Each row is a point on a tangle of strands that fork, close into loops and nearly touch. The rows are in no order.
In the rows, zero is written as 128.
Two points are linked if the straight distance between their rows is under 109.
j168: [107 164 179 134 119 148 118 100 109 163 119 130 110 164 135 109 128 117
  97 132 169 132 194]
j797: [125 150  51 165 203 120 121 114 102 141  86 175 107  88 137 145  98 141
 133 142 166 137  79]
j831: [105 116 183  91 120 159 153 128 102  92 166 121 113 149 130 120 160 163
 147 117  91 106 121]
j362: [136 134 144  97 124 122 144 105 148 112 136 188 143 124 158 131 126 134
 119 138 151 114  89]
j660: [130 150 169 104 125 192 167 106 107 124 151 119 130 150 111 145 117 163
 122 102 148 114 200]
j700: [132 120 156 145 102 108 110 116 144 175 131 105 160 145 147 141 142  61
 129 143 131 157  86]
j710: [163 136 152 108 121 149 150  90 123 147 128 149 123 137 135 158 109 106
 107 131 159 134  81]
j830: [111 152 130 143 153 128 141 116  87 174  99 106 117 126 139 165 113  94
 129 161 149 119 127]
j399: [ 98 136 128 142 157  84 128 114 143 122 123 149 132 103 151 104 171 155
 152 184 132 115 163]
j305: [146 112  72 142 154 113 143 107 136 166 106 120 135  90 134 165 108  70
 154 140 127 139  67]
j888: [106 131 148 156 137 100  85 124 137 173 135 139 148 155 164 137 141 100
 131 140 168 129  89]
j712: [ 94 131 175 114  93 204 135 143  79 109 139 129 161 165 153 146 128  80
 139 101  94 125 221]
j757: [119 106 137 130  98 107  94 152 146 112 165 155 162 154 155 108 116 116
 110 104 133  75 103]
j12: [109 129  95 128 167 106 149 133 102 118 115  90  83 110 110 124 139 165
 143 141 105 109 145]
j125: [120 121 155  95 153 160 144 101 111 106 171 148 110 157 138 128 135 169
 139  94 144  90 152]
j458: [144 110 126 113 132 168 138 135 108 114 165  67 118 147  85 153 132 140
 146  82  95 130 131]
j732: [142 107  64 162 135  97 125 169 141  96 129 184 136  96 141 123  99 214
 136 115 152  90  61]
j735: [134 118 133 125 102 135 106 166 106 103 163 116 146 167 126 138 107 103
 111  80 111  83 107]
j900: [118 118 106 140 164 127 137 121 128 173 124  97 162 123 144 174 127  93
 164 148 137 132 121]
j255: [161 106 145 144  97 137 128 130 150 148 151  57 150 151  89 143 147 123
 141 111 121 172  81]
j912: [159 154  81 147 172 130 155  93 130 142 105 150 117  93  96 139 106 175
 109 146 193 129 140]
j548: [149 142  66 162 150 115 109 127 127 132  91 211 106  97 128 124  81 172
 113 126 188 149  65]
j766: [141 125 127 139 120  79 129 117 145 117 115 179  89 110 135  89 132 189
 114 149 155 132  61]
j196: [125 161 127 113 136 152 162 154 101 105 113 142 145 105 135 176  93 127
 108 141 135  69 129]
j105: [141 104 107 124 161 118  99 119 156 127 153 144 128 137 123 112 127 166
 141 100 146 144 101]
j804: [149 104  92 127 101  75 126 166 130 115 134 110 108 113 141 127 117  96
 126 101  73 108  88]
j144: [ 75 123 175 124  68 149 116 149 111 108 128 130 127 158 157  80 147 101
 119 127  81 102 211]
j536: [125 113 134 110 108 170 150  88 119 150 124 115 137 148 132 129 133  79
 147 116 111 169 227]
j873: [117 144 169 122 129 156 115 104 137 144 132 153 166 149 152 136 127 105
 113 135 154 137 163]
j48: [108 131 109 112 136 102 136 116  95 123 116 120  71 128 125  97 142 121
 132 131  97 119 198]
j793: [127 156 106 120 129 127 139 160 113  77 111 152 123 102 113 118  96 142
  90 134 121  69 176]
j188: [100 134 157  98 106 182 156 150 122 100 118 139 173 125 140 136 137  97
 139 143  86 129 225]
j59: [130 151 161 111 142 165 137  64 124 168 106 115  96 146 102 110 130 100
 109 143 154 170 170]
j961: [143 135 117 137  80  97 134 154 185 109 126 146 171  96 119  99 124 145
  95 150 125  94 157]
j796: [123 131 150 115 112  85 137 111 133 114 122 135  74 129 124  88 152 175
 115 149 124 124 103]
j384: [129 110 129 123 140 112 148  89 164 142 139 125 151 121 136 117 167 148
 158 159 135 137 174]
j868: [118 128 115 104 126 136 158 149 132 101 118 128 153  97 132 136 140 116
 145 151  80 110 192]
j955: [143 151 128 129 156 130 165  73 138 131 113 141 120  99 108 128 146 159
 133 174 173 137 177]
j40: [148 127 179 111  87 192 168 119 108 115 165 110 156 160 122 161 123 131
 125 100 126 108 148]
j403: [140 131  85 147 145  86 118 125 140 155  90  80  78  91 103 113 130 115
 129 138 114 162 116]
j437: [104 151 122 152 153 135  79 143 146 150 129 129 179 136 135 142 125 121
 121 138 160 138 190]
j748: [145 111  86 115 108  80 129 153 156 118 118 164 140  87 152 125 113  86
 118 128  90 102 111]
j717: [156 101 125 145 141 119  83 153 168 129 125 112 151 120 110 134 132 114
 163 111 134 202  29]
j906: [132 133 178 114 122 151 142  82 122 152 126  96  82 152  99 111 147 137
 117 135 140 175 111]
j976: [142 127  70 175 161  78 116 114 171 163  98 118 107  71 113 109 136 142
 150 149 159 156  90]
j495: [119 104  55 171 158  77  90 179 137 121 117 131 107  90 149 123 103 156
 155  98 117 132  51]
j127: [121 108 135 129 173 153 133  83  94 166 132  75  98 149 116 140 147  71
 176 125 115 159  92]
j479: [142 104 106 140 105  95 113 149 152 104 156 170 146 134 138 103 101 184
 110 102 157  70  83]
j939: [123 121  97 140 130  81  97 169 142 129 116  88 110  99 126 119 131  98
 137 113  86 147 124]
j115: [116 129 206 109  91 125 141  82 123 145 143 131  89 160 147  95 153 115
 110 128 123 134 126]
j676: [140 112 105 124 145 152 141  97 119 159 145  76 109 146  94 134 121 131
 141 109 134 139 175]
j183: [143 136 165 148  85 130 107 142 161 158 131  71 137 141  96 123 139 129
 104 132 136 166 128]
j187: [ 93 147 152 121 135 144 104 157 115 108 128 113 127 141 114 114 137 148
 117 134 117 136 157]
j625: [119 128 136 114 152 180  97 166 117  90 168 123 183 158 131 166 137 102
 152  89  97 148 109]
j604: [170  97 127 126 115 137 130 128 118 120 169  79 133 160 110 151 136 108
 155  79  99 142  60]
j826: [ 94 120 132 131  85  92 109 169 124  96 134 134 126 138 148  88 117 121
 105 130 105  46 134]
j959: [135 133  83 144 136 117 100 207 117 103 119 111 121 119 108 143  82 160
 113  91 123 107  85]
j86: [124 118 123 104 169 108 143  82 119 128 113 148  78 119 134 107 153 138
 141 138 119 147  88]
j471: [143 114 106 103 123 133 124 146 136 118 134 103 139 119 125 135 131  89
 137 114  75 148 164]
j511: [155 142  94 143 115  85 128 142 181 122 116 120 128  83  90 100 141 167
 111 158 131 144 166]
j600: [ 98 118 165 138  64 157 143 125 124 148  95 105 141 151 141 109 162  93
 136 137  88 168 252]
j601: [104 124 136 150 127 140 102 153 137 161 121  82 190 133 141 156 133  85
 146 149 117 146 167]
j423: [ 98 110 140 121 161 115 109 103 108 140 138 114  96 152 144 119 156 115
 155 123 113 137 109]
j557: [ 89 141 161 120 103 120 136 141 104  97 135 164 124 141 173 103 117 119
 106 131 139  35 154]
j567: [ 92 136  93 150 184  78 125 140 109 102 110 137  96  99 146 111 146 172
 148 163 121 102 113]
j894: [122 129 184  85 109 171 181 103 101 109 133 104 114 137 120 142 159 114
 144 140  81 149 127]
j435: [116 121 102 166 154  84 110 106 147 177 116 150 130 111 148 129 133 143
 148 156 178 124  63]
j772: [ 56 138 179 128 119 126 125 129  92 137 125 127 128 154 165 113 160 101
 148 150 110 104 208]
j25: [172  93  90 111 147 142 161  80 145 153 136  89 114 112  99 137 120 100
 154 113 119 152 127]
j364: [161  83  77 138 131 122 130 137 139 110 132 179 127 115 148 134  92 188
 149 100 148 132  23]
j950: [164 138 127 127 104 123 134 115 172 142 120 118 131 113  95 120 127 156
 102 138 150 158 134]
j839: [123 167 103 173 154 104 112 119 130 154 113 145 129 118 119 131 120 162
 101 163 199  96 160]
j838: [125 152 107 139 157 146 139 167 113 126 106 152 168 105 133 181  96 137
 127 155 158 115  84]
j94: [144 146 133 132 100 134  87 198 120  96 129 122 126 146 103 131  94 133
  82  92 115 126  87]
j51: [143 166  98 141  99  99 115 155 144 113 109 170 136  97 119 111  97 119
  74 139 144  94 163]
j497: [135 149 167  89 113 137 156 122 117 114 102 129 102 114 124 130 145  93
 111 155  88 157 108]
j488: [121 162 172 101 144 147 171 105 128  97 117 152 123 113 122 120 151 178
 123 168 150 121 172]
j706: [152 103 155 118  67 133 155 120 149 127 159 106 150 145 122 123 133 133
 109 118 107 102 156]
j995: [140 130 159 118 133 170  89 154  99  98 150 147 157 176 128 158 119  99
 130  86 132 155  47]
j893: [151 103 126 122 146 137 103 120 128 124 165 134 137 167 132 145 122 124
 142  83 137 146  65]
j279: [116 119 156  98 110 213 136 105  81 118 146 117 124 171 117 139 135  80
 139  84  85 166 209]
j996: [133 107  90 138 167 106  85 141 150 120 118 141 105 114 127 113 128 149
 146 107 136 177  51]
j779: [120 133 130 110 148 130 120 151 144  95 138 158 150 122 129 124 133 162
 126 134 128 121 122]
j664: [156 154  90 146 119 102 118 142 147 131 105 198 142  94 127 130  95 149
  85 145 171 118 100]
j383: [126  97 159 133  84 127 154  97 153 165 148  99 159 143 138 115 155 137
 145 144 120 128 200]
j640: [107 145 161 114  98 153 103 154  97 110 129 118 102 161 127 111 127  96
  98 105  88 124 171]
j957: [164 131 108 129 134 127 156 117 125 145 105 119 109 106 113 162 102 116
 118 138 142 144  51]

A piece is two or more points that can be reached from each other along the links. Count, over all rows, the pieces, the separate loops (a circle has one, a figure eight two, a Y none), the forks (points with three links) and the tips (points with one).
pieces => 5
loops => 0
forks => 11
tips => 21

Name the points in between on the shortest way along the links from the first point to the second, in order.
j196; j906 => j793 > j51 > j961 > j511 > j950 > j183 > j255 > j604 > j893 > j105 > j779 > j362 > j710 > j957 > j305 > j900 > j601 > j437 > j873 > j168 > j59
j567; j497 => j399 > j384 > j383 > j706 > j40 > j660 > j125 > j831 > j894
j700; j712 => j888 > j435 > j976 > j403 > j939 > j471 > j868 > j188
